Points on a hilly landscape, in no order, each with its height.
From any point a ball rolls to the lowest of the 2 points nearest to it. It stops when none of these is lower. Distance is the straight distance between rows; heights are no part of it.
Q_897: | -13 |   5 |  42 | -17 | -21 | -33 |  17 |  14 |  12 |  35 |  13 |   0 |  -7 |  18 |  16 | -34 |  27 |  -2 |   7 |   1 |   5 |  34 |   5 | -45 |   6 |  -3 | -19 | -25 | -17 |   7 |  21 |  -6 |   1 |  (h 2.93)
Q_941: |  -5 |  24 |  35 | -12 | -16 | -35 |  -3 |  11 |  13 |  33 |   1 |   4 |   9 |   0 |   2 | -23 |  12 |  13 |  -7 |   5 |   7 |  13 |   3 | -29 | -15 |  -9 | -16 |  -8 | -18 |   2 |   6 | -17 |  -9 |  (h 2.40)
Q_552: |  20 |  -2 |  51 | -15 | -47 | -29 |  15 | -22 |  31 |  16 |  19 |   4 | -33 | -29 | -21 | -15 | -12 |   4 |  -4 |  53 | -25 |  23 |  14 | -22 | -46 | -21 | -18 | -21 | -11 |   3 |  16 |  25 |   7 |  (h 2.13)
Q_863: |  16 |  -9 | -19 |  67 |  18 |  10 |  -8 | -46 |  11 | -19 | -27 | -32 | -16 |   6 | -30 |  26 | -18 | -18 |   3 | -17 | -23 |  12 |   2 |  14 |  17 | -27 |   4 | -15 |  25 | -31 | -22 |  12 |  30 |  (h 0.91)
Q_163: |  -1 |  16 |  39 | -19 | -21 | -12 |  11 |  60 |  33 |  10 |  12 |   9 | -12 |  23 |  10 |   1 |  15 |  16 |   5 |  11 |   5 |  19 |  10 | -13 |   9 | -18 | -15 | -24 |  11 |  -8 |  26 |  32 | -17 |  (h 1.57)
Q_208: | -10 | -22 | -52 |  16 |  20 |  10 |   9 |  -9 | -13 |  -6 | -18 |  -6 |   1 |  28 |  16 |  10 |  15 | -20 |  10 | -17 | -48 | -10 |  -3 |  27 |  37 |  27 |   6 | -12 | -10 | -14 | -14 | -22 |  17 |  (h 6.12)
Q_46: |   0 |  12 | -26 | -14 |  32 |   0 | -30 | -34 | -27 | -23 |   9 |   6 |  -1 | -44 |   0 |  -7 | -31 |  12 | -28 |  -5 |   1 | -43 |   1 |  -7 |  -9 |  -4 |   3 |  32 | -10 |  20 | -17 | -40 |   2 |  (h 3.50)
Q_920: | -19 |  -7 |  -8 |   1 |  17 |   0 | -17 |   1 |  -7 |  16 |  -8 |  -3 |  -1 |  18 |  -4 |   9 |   0 |  -4 |   5 |   6 | -18 |   3 | -20 |   8 |  12 |   2 |  -6 | -19 |   7 |   2 | -25 | -12 |   1 |  (h 4.67)
Q_264: |   5 |  -9 |  30 |  -4 | -13 |   3 | -11 | -28 |  26 | -11 |  -9 |   8 | -14 | -22 | -22 |   6 | -18 |   7 |  -3 |  30 | -17 |   7 |  -2 | -10 | -25 | -14 |   1 |  -6 |  -7 |  12 |  10 |  12 |  10 |  (h 0.09)
Q_67: |  21 |  -2 | -32 |  -2 |  20 |  -5 |  13 | -15 |  -2 |  -8 | -12 |  12 |  -2 | -14 |  49 |  -1 |   2 |  33 |   9 |   4 | -36 | -22 |  17 |  -6 | -27 |   4 |  20 |  -1 | -12 |   8 |  48 |  -6 |   6 |  (h 1.26)
Q_57: |   4 |  30 |  12 |  -6 |   3 |  35 |  10 |  53 |  -4 |  -3 |   0 |   4 |  12 |  13 |  11 |  11 |  -3 |   7 |   8 | -24 |  29 |  -5 |   1 |  15 |  18 |  12 |  11 |  14 |  13 |  -1 |  10 |  20 | -18 |  (h 2.25)
Q_834: | -33 |  16 |  15 |  -3 |  16 | -15 | -24 |  35 |  11 |  31 |  33 |  -5 |   7 |  40 |   9 |  12 |  14 |   9 |   3 |  15 |   4 |  13 | -20 |  28 |  15 | -29 | -25 | -32 |  22 | -23 | -28 |  -7 | -20 |  (h 1.13)
Q_684: | -18 |  21 |   0 |   0 |  30 | -24 | -32 | -14 | -11 |  36 |   7 |  -4 |  28 |  -3 |  -4 | -16 |   1 |  13 | -26 | -18 |  32 |  -8 | -14 |  26 | -10 | -14 |   0 |  -5 |   3 | -11 | -42 | -43 |  -9 |  (h 1.65)
Q_593: |  11 |   3 | -12 |  39 |  -6 |  22 | -17 | -28 |   4 | -35 | -19 | -14 |  -6 |   4 | -30 |  25 | -22 | -13 | -18 | -19 |  10 | -17 |   1 |  21 | -14 | -31 |  22 |  20 |  15 | -14 | -14 |  31 |  -1 |  (h 2.24)
Q_325: | -39 |  -4 |  23 | -13 | -20 | -34 |  -2 |   3 |  -2 |  38 |  17 |   3 | -22 |  18 |   4 | -38 |  36 |  -8 |  17 |   8 | -15 |  26 | -25 | -44 |   3 |   8 | -23 | -29 | -14 |  17 |  -4 | -17 |  15 |  (h 3.85)
Q_558: |  15 |   6 |   5 |  14 | -10 |  21 |  17 |  25 |  13 | -13 | -11 |   0 |  13 |  14 | -27 |  25 | -17 | -22 |   3 | -17 |  37 |  10 |   5 |   8 |   4 | -13 |  -7 |   2 |  18 | -13 |  -3 |  37 | -16 |  (h 1.95)
Q_269: |  11 |  15 |   5 |  18 | -16 |  -8 |  -8 |  -6 |  18 |   3 |  -7 |   0 |  12 |   8 | -41 |  12 | -14 |  -5 | -16 | -17 |  41 |   7 |   1 |  22 | -16 | -40 |   0 |  19 |  22 | -24 | -31 |  29 | -14 |  (h 1.56)
Q_437: | -19 |  -3 |   5 |  -4 |  13 | -16 | -10 |  15 |   2 |  30 |  -2 |   7 |   4 |  20 |  15 |  -3 |  25 |  13 |  15 |   3 | -19 |  13 | -18 |  -7 |  10 |   5 |  -2 | -20 |  -1 |  -1 |  -4 | -19 |  -6 |  (h 4.94)
Q_384: | -36 |  10 |  29 |  -4 |  -2 | -43 | -20 |  32 |  13 |  28 |  25 |   7 |  -1 |  39 |   5 |   2 |  25 |  16 |   8 |  17 | -16 |  18 | -19 |   2 |  11 | -40 | -25 | -38 |  18 | -20 |  -9 |   7 | -17 |  (h 1.63)
Q_521: |   0 |   0 |  -1 |   4 |  25 | -20 | -15 |  -4 |  -5 |  22 | -17 |  -2 |  32 |  -3 |  12 | -17 |  17 |  16 |  -6 | -30 |   5 |  -1 |  -1 |  -5 |   6 |   5 |   9 |   0 |  -9 |  -3 |   5 | -33 |   6 |  (h 5.78)
Q_404: | -14 | -11 | -18 |  -5 |  -2 |   4 |  -1 |  -2 | -31 |   5 |   3 |  -1 |  11 |  20 |  33 | -34 |  36 |   5 |  35 | -14 |  12 |  18 | -11 |  -2 |  38 |  46 |  -2 |  34 |  -2 |   7 | -25 | -27 |  -3 |  (h 4.11)
Q_960: |  13 | -18 | -18 | -18 |   1 |  36 |  13 |   1 | -38 | -44 |  14 |   2 |  13 | -29 |  -8 | -13 | -20 | -19 |  -9 | -23 |  37 | -23 |  11 |  -5 |  -8 |  23 |  14 |  43 |  -4 |  12 |  22 |   2 |  -2 |  (h 1.80)
Q_658: |  20 |  -3 |  24 | -30 | -27 |  -3 |  29 |  16 |  16 |  12 |  19 |  -2 | -16 |  -9 |  21 | -24 |  19 |  -2 |   6 |  13 |  14 |  24 |  22 | -24 |  -8 |  23 |  -7 | -18 | -20 |  18 |  31 |  16 |   4 |  (h 2.62)
Q_601: |  -8 |  12 |  48 | -13 | -34 | -30 |   7 |  31 |  34 |  19 |   8 |  10 |  -8 |  30 | -11 |  -3 |  12 |  -1 |   1 |  22 |  -4 |  26 |   0 | -18 |  -1 | -35 | -21 | -23 |   6 |  -7 |  11 |  23 | -14 |  (h 1.83)
Q_112: |   1 |  31 |  21 | -13 |   0 | -27 |  -5 |  26 |   2 |  33 |   7 |   2 |   5 | -10 |  39 |  -9 |  11 |  27 |   5 |  10 |  10 |   2 |   8 | -18 | -16 |  -1 |  -4 |  -6 | -15 |   4 |  11 |  -7 |  -9 |  (h 2.07)
Q_167: | -12 | -18 | -39 | -22 |   4 |   6 |  -5 | -19 | -38 | -15 |   3 |   0 |   2 |  -1 |  45 | -35 |  26 |  15 |  28 |   4 | -22 |  -1 |  -2 |  -5 |  30 |  50 |   0 |  32 | -15 |  16 | -13 | -30 |   3 |  (h 3.51)
Q_441: | -12 |  47 |  32 | -27 | -31 | -32 |  25 |  30 | -19 |  51 |  30 |  -5 |   6 | -16 |  10 | -34 |   1 |  -1 |   0 |   9 |  25 |   5 |  -3 | -21 |  -2 |  14 | -23 |  27 | -10 |   5 | -11 | -27 | -18 |  (h 4.63)
Q_769: |   1 |  -1 |  -1 |  -7 |   4 |  -2 |  -3 |   0 | -11 |   7 |  -9 |   3 |  23 | -11 |  -1 | -14 |   2 |   9 |  -5 | -26 |  28 |  -6 |   4 | -13 |   5 |  14 |   5 |  15 |  -4 |   9 |   3 | -24 |   5 |  (h 5.64)
Q_379: |  12 | -24 | -19 |  31 |   0 |  17 |  34 |   9 |   6 |  17 | -15 |  -7 |   8 |  27 | -24 |  17 |   2 | -44 |  25 | -32 |  29 |  18 |   1 | -14 |  16 |  15 | -11 |  -7 |  16 | -24 | -12 |   9 |  14 |  (h 5.35)
Q_743: |  12 | -10 | -13 |  29 |  12 |   1 | -31 | -70 |   5 | -15 | -26 |  11 |  -1 | -19 | -16 |  10 |  -7 |  -4 |  -8 |  -2 | -31 |   7 |  -6 | -10 |   9 | -20 |   9 | -13 |  10 | -12 |  -6 | -20 |  26 |  (h 2.38)
Q_121: |  -3 | -32 |  10 | -11 | -28 |  17 |  22 |  17 |  27 |  -4 |   9 |   5 | -22 |  14 | -32 |   7 |   7 | -43 |  12 |  16 |   6 |  18 |  -5 | -15 |  11 |  15 |  -7 | -21 |   1 |  15 |   8 |  19 |  13 |  (h 0.37)
Q_657: | -14 |  13 |   6 |  17 |  24 | -18 | -30 |  -4 |   8 |  25 |  -2 | -10 |  23 |   6 |  -6 |   7 |  -9 |  13 | -19 |  -8 |  15 |   0 | -19 |  31 |  -8 | -29 |   0 | -12 |   8 | -16 | -36 | -29 | -13 |  (h 1.20)
Q_979: |  -6 | -12 | -10 |  -3 |  -2 |   9 |  14 |   5 | -15 |  25 | -11 |  -4 |  24 |  16 | -18 |   5 |   7 | -29 |  16 | -21 |  38 |  20 | -12 | -14 |  18 |  18 | -13 |   7 |   6 |  -9 | -26 | -10 |   6 |  (h 5.00)
Q_64: |   8 | -10 |  34 |   0 | -24 |   5 |  -5 | -28 |  28 | -20 |   4 |   8 | -30 | -22 | -34 |  20 | -26 |  -1 |  -7 |  47 | -21 |  17 |   7 |  10 | -33 | -20 |   5 |  -4 |   2 |   4 |   9 |  46 |  15 |  (h 0.85)
Q_775: |  10 |  -2 |  28 | -36 | -36 |  13 |  29 |  28 |   7 |   7 |  24 |   0 |  -7 |  -3 |  -7 | -21 |   6 | -13 |   5 |  10 |  31 |  20 |  13 | -16 |   3 |  32 | -10 |  -5 |  -6 |  15 |  17 |  13 |   2 |  (h 2.20)
Q_446: | -10 | -13 |  -9 |  -7 | -16 |   9 |   9 |  14 | -21 |  18 |   0 |  -5 |  17 |  27 |  12 | -18 |  22 | -13 |  30 | -20 |  33 |  29 |  -6 |  -9 |  36 |  36 |  -4 |  13 |   9 |   1 | -15 | -14 |  -2 |  (h 4.58)
Q_693: |   3 | -19 |   5 |  -7 | -13 |   5 |   9 |  28 |  30 |   0 |   9 |   7 | -21 |  23 |   2 |   9 |  24 |  -8 |  13 |  10 |  -7 |  11 |  -6 | -12 |   8 |   8 |   0 | -26 |   1 |  10 |  21 |  19 |   2 |  (h 1.04)
Q_782: |   8 | -43 | -31 |  28 |  11 |  12 |  17 | -25 |   2 |   2 | -14 |   0 |  11 |  15 | -12 |   6 |   2 | -34 |  23 | -31 |  -3 |   7 |   4 | -13 |  32 |  20 |  -3 |  -7 |  11 |  -9 |   1 | -10 |  19 |  (h 5.69)
Q_50: |  23 | -32 |   4 |  10 |   5 |   0 |  -9 | -37 |  14 |  -3 | -19 |  15 |   8 | -11 |  -4 |   6 |   3 |   1 |   0 |  -9 | -18 |   9 |   5 | -21 |  -1 |  -2 |   8 | -18 |  -7 |   7 |  29 |  -3 |  16 |  (h 1.89)
Q_754: |  -2 | -31 | -47 |  16 |  13 |   6 |  14 | -17 | -17 |  -4 | -16 |  -3 |  21 |  23 |  10 |  -7 |  11 | -24 |  21 | -37 | -28 |   6 |   3 |   9 |  46 |  37 |   8 |   5 |  -2 | -12 |   0 | -24 |  13 |  (h 5.97)
Q_375: | -29 |  31 |   2 | -11 |  28 | -18 | -28 |  15 | -17 |  43 |  18 | -10 |  28 |   7 |  27 |  -7 |  14 |  21 |  -2 |  -2 |  20 |  -3 | -18 |  20 |  -2 |  -5 |  -7 |  -6 |  -1 |   4 | -29 | -36 | -13 |  (h 2.21)
Q_161: |  16 |  -2 | -25 |  -3 |  12 |  22 |   7 |   3 | -24 | -49 |  -1 |  -1 |  14 | -28 |  17 |  -8 |  -4 |  15 | -17 | -31 |  -4 | -41 |  26 |   3 |  -9 |  15 |  28 |  29 | -10 |   9 |  45 |  -3 |  -5 |  (h 1.23)
Q_369: |   7 |  52 |  17 | -18 | -16 | -32 |   1 |  18 | -16 |  32 |  20 |   1 |  15 | -37 |   9 | -23 | -13 |   8 | -13 |  14 |  32 | -20 |   4 | -10 | -10 |   6 |  -9 |  28 | -16 |   8 |  -8 | -26 | -13 |  (h 4.62)
Q_370: |  21 |  10 | -29 |  51 |   1 |  15 |   6 |  -4 |   4 | -26 |  -9 | -17 |  -4 |  14 | -32 |  30 | -19 | -17 | -12 | -40 |  35 | -13 |   1 |  18 | -19 | -33 |   7 |  10 |  28 | -37 | -30 |  36 |  -5 |  (h 1.96)
Q_498: |  18 |  26 |  10 | -19 |  -7 |  -6 |  11 |  20 |   0 |   9 |  13 |   0 |   1 | -32 |  32 |  -4 |  -3 |  14 |  -5 |  17 |  10 | -14 |  10 | -16 | -16 |  14 |   5 |   2 | -19 |  12 |  22 |   6 |  -3 |  (h 1.76)
Q_76: |   9 | -33 | -10 |   5 |   7 |  -1 |   5 | -19 |   8 |   0 | -24 |   9 |   8 |   6 |   9 |  -4 |  21 |  -3 |  10 | -15 | -29 |  16 |   5 | -17 |  15 |  19 |  11 | -19 |  -6 |   3 |  28 | -14 |  19 |  (h 1.27)
Q_632: | -17 | -14 | -48 | -15 |  27 |   7 |  -1 | -22 | -39 | -23 | -10 |   7 |  -3 |   5 |  25 |  -9 |  13 |   5 |   5 |   3 | -46 | -16 |   1 |  15 |  20 |  33 |   9 |  17 | -16 |  12 |   0 | -26 |   7 |  (h 2.96)
Q_569: |   1 |   1 |  11 |  30 |  -6 |   9 | -15 | -26 |  18 | -16 | -14 |  -8 | -16 |   2 | -34 |  34 | -27 |  -8 |  -5 |  14 |  -1 |  11 | -13 |  20 |  -4 | -36 |  10 |   3 |  13 |  -7 | -23 |  37 |  16 |  (h 1.77)
Q_997: |   0 |  14 | -17 |  24 |  32 |  -6 | -30 |  -4 |  -7 | -27 | -23 |  -4 |   4 |   0 |  11 |  15 | -14 |  36 | -26 | -16 |  -3 | -33 |  -5 |  37 | -23 | -34 |  27 |   4 |   6 | -10 |  -4 |   8 | -14 |  (h 2.04)
Q_398: |  11 |   5 | -18 |  -9 |   8 |  38 |  15 |  15 | -31 | -31 |  -4 |  -5 |  20 | -10 |   4 |  -7 |  -2 |  -7 |  -8 | -37 |  28 | -26 |  14 |   4 |   3 |  28 |  20 |  34 |   3 |   4 |  30 |   4 |  -7 |  (h 1.47)
Q_907: | -22 |  37 |   1 | -10 |  34 |  -4 | -19 |  39 | -17 |  28 |  17 |  -9 |  14 |  16 |  37 |   3 |  20 |  33 |   4 |  -1 |   0 | -12 |  -7 |  31 |   1 |   3 |   6 |  -6 |   5 |   0 | -21 | -22 | -20 |  (h 2.55)
Q_968: | -17 |   9 |   6 |  17 |  18 |  -8 | -18 |  22 |  10 |  34 |  18 |  -8 |  20 |  32 |  -5 |  20 |   3 |   2 |  -1 |  -8 |  20 |  15 | -15 |  33 |  14 | -32 | -17 | -22 |  18 | -31 | -34 | -10 | -17 |  (h 0.63)
Q_420: |  13 | -18 | -33 |  48 |  27 |   7 | -11 | -52 |   7 |  -9 | -32 | -15 |  -6 |   0 | -17 |  17 | -17 | -22 |   4 | -11 | -39 |   3 |   0 |   9 |  25 | -10 |   0 | -22 |  14 | -22 | -19 | -16 |  26 |  (h 1.55)
Q_334: |  27 | -22 |   1 |  -1 |  -1 |  14 | -15 | -49 |  13 | -30 |  -6 |  17 |   4 | -38 | -22 |   1 | -10 |  -7 | -12 | -14 |  -6 |  -4 |  16 | -19 | -10 |  -4 |   4 |   1 |  -4 |   4 |  24 |  -1 |  19 |  (h 2.52)
Q_353: | -17 |  25 |  22 | -36 | -36 | -15 |  23 |  17 | -25 |  29 |  24 |  -3 |   6 | -12 | -11 | -32 |  -2 | -12 |   1 |  14 |  39 |  11 |   1 | -23 |   2 |  33 | -23 |  27 | -11 |  10 | -10 | -23 | -11 |  (h 4.27)
Q_181: |   3 |  27 |  -5 | -12 |  15 | -15 | -30 | -29 | -15 |  -4 |  14 |   7 |  -7 | -63 |   0 |  -1 | -38 |  21 | -32 |  17 |   6 | -50 |   1 | -10 | -24 | -11 |  -2 |  29 | -19 |  16 | -28 | -29 |   2 |  (h 3.94)
Q_366: |  27 |  17 | -12 |  -6 |  11 |   8 |  14 |  13 |   3 |  -4 |   1 |   6 |   3 | -25 |  51 |   1 |   5 |  30 |   4 |  -4 |  -3 | -16 |  22 |  -7 | -24 |   7 |  18 |   0 | -10 |   8 |  41 |  17 |  -1 |  (h 1.49)
Q_669: |  11 |  -6 |   6 |  18 |  10 |   7 |  -5 |  22 |  21 | -23 | -23 |   1 |   6 |  11 |   7 |  19 |   0 |  22 |  -3 |  -7 | -15 |   4 |   4 |  13 |  -8 | -22 |  12 |  -6 |   7 |  -7 |  25 |  33 |  -6 |  (h 1.70)
Q_39: |   1 | -31 | -20 | -13 |  -5 |  -3 |  10 |  -9 |   1 |   2 |   1 |  13 | -19 |   7 |  25 | -19 |  42 |   3 |  25 |   2 | -24 |  15 |   9 | -22 |   8 |  31 |   7 | -13 | -15 |  18 |  32 |  -5 |  22 |  (h 0.32)
Q_183: |  14 | -12 | -27 |  64 |  19 |   5 |  -3 | -20 |  11 | -28 | -26 | -28 |  -1 |  21 |  -7 |  34 | -17 |   0 |  -3 | -24 | -38 |  -3 |   6 |  32 |   5 | -30 |  14 | -11 |  17 | -32 |  -4 |  18 |  10 |  (h 1.33)
Q_38: |  -2 | -23 |   1 | -10 | -17 |  32 |  25 |  18 |   6 |  -4 |  -2 |   3 |  -5 |  17 | -21 |  12 |   0 | -37 |  13 |   1 |  23 |  12 |  -7 |  -4 |  15 |  32 |   3 |   8 |   6 |   9 |   3 |  18 |   1 |  (h 1.07)
Q_205: |  -1 | -19 | -12 |  11 |   8 |  15 | -18 | -44 |   4 | -17 | -19 |   9 | -21 |  -9 | -11 |  17 | -15 |  -9 |  -6 |  25 | -39 |   1 | -10 |  -2 |   7 |  -7 |   3 | -15 |   3 |   5 | -11 |  -9 |  18 |  (h 3.09)
Q_42: |  19 |   3 | -28 |   8 |  27 |  -2 |  -6 | -16 | -17 | -27 | -12 |   5 |  14 | -22 |  32 |  -2 |  -3 |  35 | -15 | -19 | -25 | -36 |  18 |   0 | -24 |   0 |  19 |  14 | -12 |   0 |  36 | -10 |   0 |  (h 0.99)
Q_483: |  22 | -20 |   1 | -32 | -27 |  -8 |  31 |   5 |   0 |  11 |  34 |  -5 | -24 | -13 |  45 | -38 |  40 |  -2 |  21 |  14 |   8 |  23 |  29 | -37 |   1 |  30 |  -4 | -20 | -22 |  23 |  37 |   5 |  18 |  (h 2.36)
Q_399: |  -2 |  11 |  45 | -26 | -36 | -15 |  24 |   3 |  18 |  22 |  18 |   6 |  -8 | -10 | -38 | -18 | -10 | -12 | -12 |  32 |   9 |  13 |   2 | -24 | -19 |   4 | -24 |   4 | -11 |  12 |   4 |   1 | -12 |  (h 3.10)
Q_876: |   6 | -28 | -22 | -11 |   9 |  42 |   9 | -20 | -21 | -36 |   3 |  14 |   3 | -17 | -24 |   9 | -24 | -34 |  -3 | -18 |  10 | -24 |  11 | -15 |   2 |  15 |   7 |  29 |   0 |   8 |   6 |  -4 |   7 |  (h 2.39)
Q_341: |   1 |  10 |  37 |  -5 | -13 | -22 | -14 |  -3 |  27 |   7 |  -7 |   2 | -10 | -12 | -12 |   4 | -14 |  15 | -10 |  34 | -12 |  11 |  -3 |   1 | -30 | -26 |  -6 |  -3 |  -6 |  -3 |  -3 |  14 |  -2 |  (h 0.74)
Q_207: | -16 |  13 |   9 | -28 | -23 | -11 |   5 |   8 | -31 |  19 |  28 |  -5 |  -2 | -16 |  25 | -36 |   6 |   5 |  16 |  18 |  28 |   4 |  -4 | -27 |  10 |  41 | -15 |  34 | -15 |  20 |  -8 | -22 |   4 |  (h 4.86)
Q_211: |   4 |  -2 |  18 |  -1 | -11 |   7 |   8 |  55 |  25 | -10 |   6 |   8 |  -4 |  29 |   9 |  28 |  13 |   2 |  16 |   8 |   2 |  10 |  -2 |   4 |  13 |  -9 |  -2 | -22 |   9 |  -6 |  17 |  41 | -13 |  (h 1.36)
Q_548: | -20 |   1 |  37 |   8 | -18 | -34 |  -9 |  27 |  28 |  32 |  18 |   4 |   0 |  39 | -17 |   2 |  12 | -12 |   7 |  18 | -15 |  32 | -18 | -12 |  13 | -39 | -31 | -35 |   8 | -13 |  -7 |  12 | -11 |  (h 2.05)
Q_772: |  21 |   6 |   5 |  10 |  -4 |  36 |  25 |  39 |  11 | -15 | -14 |   3 |  22 |  11 |  -5 |  14 |  -3 | -17 |   5 | -40 |  35 |  11 |   9 |   9 |  19 |   7 |   6 |  -3 |  17 | -16 |  20 |  22 | -14 |  (h 2.10)
Q_105: | -12 |  -3 | -11 |  21 |  19 |  22 | -21 | -31 |  -9 | -33 | -19 |   0 | -21 |  -6 | -17 |  26 | -23 |  -8 | -15 |  26 | -26 | -22 | -15 |  20 |   0 | -17 |   9 |   0 |   7 |  10 | -27 |   3 |   6 |  (h 3.60)
Q_914: |  -7 | -13 | -51 |  38 |  38 |   8 |  -1 | -22 | -11 |  -7 | -20 | -21 |  18 |  23 |   4 |  12 |  -7 | -14 |  -9 | -25 | -41 | -14 |   2 |  39 |  23 |  -1 |   0 | -15 |   8 | -20 | -18 | -30 |   4 |  (h 6.25)
Q_88: |   0 | -12 | -21 |  -5 |  22 |  30 | -12 | -29 | -21 | -32 |  -3 |   8 |   0 | -24 | -21 |   3 | -26 |  -9 | -15 |  -7 |  -6 | -29 |   0 | -11 |   2 |   4 |   6 |  28 |   2 |  13 |  -5 | -21 |   3 |  (h 2.94)
Q_703: |  14 |  18 |   0 |  31 | -12 |   9 |   9 |  17 |  19 | -13 |  -6 | -10 |   7 |  13 | -34 |  31 | -21 | -11 |  -7 | -24 |  47 |   8 |  -2 |  27 | -12 | -43 |   0 |  12 |  24 | -34 | -32 |  49 | -14 |  (h 1.75)
Q_792: | -35 | -10 |   6 |  -7 |  -4 | -26 |  -4 |  21 |  -1 |  36 |  18 |   0 | -15 |  36 |  13 | -16 |  50 |   5 |  19 |   2 | -16 |  21 | -24 | -18 |  12 |  -5 | -12 | -35 |   1 |   3 |  -1 |  -9 |  -1 |  (h 4.59)
Q_551: | -22 | -10 | -23 |   1 |  15 |  18 |  -3 |   1 | -12 |   3 |  -8 |  -2 |  -7 |  12 | -15 |  14 |  -9 | -24 |   3 |  14 |   1 | -11 | -21 |  14 |  14 |  17 |   0 |  -2 |   7 |   6 | -32 |  -9 |  -1 |  (h 4.28)
Q_587: |  -1 |  46 |  10 | -15 |  -3 | -34 | -17 |   2 |  -6 |  17 |  19 |   1 |   9 | -47 |   5 | -13 | -27 |  20 | -31 |  24 |  22 | -37 | -12 |   4 | -30 |  -6 |  -8 |  27 | -17 |   9 | -27 | -25 | -10 |  (h 4.37)
Q_878: |   2 | -12 |  13 | -35 | -34 |  34 |  35 |  34 | -11 |  -9 |  14 |   4 |  -8 |  11 |  -3 | -12 |   8 | -26 |  23 |   1 |  41 |  21 |   2 | -11 |  21 |  47 |  -5 |  15 |   3 |   7 |   8 |  23 |  -2 |  (h 1.67)
Q_651: |   6 |  -8 |  22 |  13 | -26 |   5 | -10 | -18 |  32 | -22 |  -4 | -10 | -25 | -11 | -39 |  32 | -24 |  -3 |  -6 |  22 |  -9 |  22 |   1 |  19 | -19 | -39 |  14 |  12 |   9 |  -7 |   1 |  60 |  14 |  (h 1.35)
Q_280: |  15 | -14 |  -5 |  46 |  13 |   2 | -10 |   1 |  19 | -26 | -30 |  -9 |   7 |  16 |   6 |  27 |  -5 |  15 |  -7 | -22 | -26 |   1 |   6 |  26 |  -5 | -35 |  24 | -11 |  13 | -19 |  16 |  31 |   0 |  (h 1.53)
Q_871: |  14 | -37 | -20 | -24 | -24 | -10 |  23 | -13 |  -7 |  -1 |  22 |   5 | -42 | -13 |  41 | -36 |  52 |   0 |  37 |  10 | -11 |  21 |  18 | -26 |   1 |  31 |   6 | -19 | -16 |  22 |  35 |  -3 |  29 |  (h 1.43)
Q_520: |  -9 |  32 |   2 | -18 |  18 |  21 |  -4 |  49 | -16 |   4 |   7 |  -2 |   0 |  19 |  28 |  10 |  13 |  25 |  11 |   2 |   3 | -10 | -12 |  27 |  13 |  18 |   4 |  13 |   6 |   7 | -11 |   2 | -23 |  (h 2.43)
Q_477: | -17 |   3 |  26 | -36 | -26 | -11 |  23 |   2 | -10 |  24 |  15 |  10 |  -4 |  -6 | -33 | -21 | -13 | -18 |   0 |  26 |  21 |   2 | -11 | -21 |  -9 |  21 | -23 |  17 | -13 |  13 | -18 | -21 |  -4 |  (h 3.71)
Q_427: |  -1 |  17 | -27 |  17 |  26 |   5 | -33 | -23 | -24 | -43 | -15 | -11 |  -2 | -18 |   2 |   8 | -21 |  31 | -39 | -11 | -14 | -58 |   1 |  29 | -22 | -25 |  23 |  18 |  -2 |  -1 |  -3 | -10 | -19 |  (h 2.23)
Q_525: |   0 |  22 |  29 |   2 | -23 | -33 | -14 | -16 |  23 |  11 |  -4 |   4 |   7 |  -5 | -39 |   1 | -15 |   7 | -18 |   5 |  16 |   5 |   2 |  10 | -19 | -33 |  -7 |  12 |   4 |  -9 | -19 |  14 |  -6 |  (h 1.21)
Q_564: |  25 | -14 |  29 | -21 | -32 |  -2 |  12 | -12 |  29 | -15 |  17 |  10 | -32 | -40 | -12 |  -2 | -21 |   9 |  -1 |  53 | -21 |   4 |  17 |  -3 | -51 | -12 |  -2 | -20 |  -8 |   9 |  27 |  44 |  13 |  (h 1.50)
Q_452: | -22 |  -2 | -21 |  13 |  31 |  26 |  -5 |   2 | -17 | -17 | -12 | -13 | -14 |  13 |  -7 |  31 | -20 | -14 | -12 |  16 | -17 | -33 | -20 |  35 |   8 |   2 |   7 |  -7 |  10 |   8 | -33 |  -4 | -12 |  (h 3.92)
Q_545: |  -6 |  -7 | -40 |  -1 |  28 |  18 |   0 |  -8 | -18 | -32 | -15 |   8 |  -1 |   6 |  22 |  13 |  -2 |   3 |   1 |   4 | -52 | -30 |   0 |  16 |   0 |  15 |  17 |   7 | -12 |   2 |  18 |  -8 |  -3 |  (h 2.68)
Q_258: |   5 |  13 |  -3 |  13 |  28 |  -9 | -13 |  17 |   3 |  -9 | -17 |   3 |  12 |  -1 |  25 |   9 |   3 |  40 |  -9 | -10 | -12 | -14 |  -3 |  20 | -15 | -24 |  19 |  -8 |   5 |  -4 |  16 |  10 | -10 |  (h 1.87)
Q_535: |  10 |   4 |  54 |  -9 | -47 | -19 |  21 | -16 |  32 |  13 |  13 |   7 | -17 | -20 | -37 | -15 | -14 |  -6 | -18 |  33 |  -4 |  24 |  21 | -13 | -27 | -17 | -21 |  -1 |  -4 |   7 |  12 |  16 |  -7 |  (h 2.63)
Q_530: |   9 |  -5 |   0 | -24 |  -8 |  12 |  13 |   0 | -13 |   4 |  12 |  -2 |  10 | -22 |  17 | -27 |   8 |   1 |  11 |  -1 |  29 |   2 |  15 | -21 |   9 |  42 |  -2 |  27 | -15 |  22 |  11 | -13 |   9 |  (h 5.38)
Q_74: | -17 |   4 | -41 |  -4 |  42 |  16 | -17 | -22 | -37 | -45 | -14 |  -2 |  -2 | -11 |  14 |  12 | -20 |   6 | -22 |   5 | -37 | -52 |   3 |  26 |  -9 |  -1 |  11 |  14 |  -4 |  12 |  -1 | -22 | -11 |  (h 2.47)

Two balls start at each pair of points below. Name the first point that both come to, or write -.
Q_658, Q_601 -> Q_121
Q_437, Q_920 -> -
Q_379, Q_551 -> Q_863
Q_369, Q_521 -> Q_42
Q_74, Q_452 -> Q_863

Call two points neighbours if one is among the 2 nearest of the other. Go from one point of each pair to the other, from neighbour to neighbour, staying as low as possible. Name the highest point that can't be avoided.
Q_264, Q_121 -> Q_907
Q_264, Q_863 -> Q_437
Q_968, Q_121 -> Q_548
Q_264, Q_42 -> Q_441
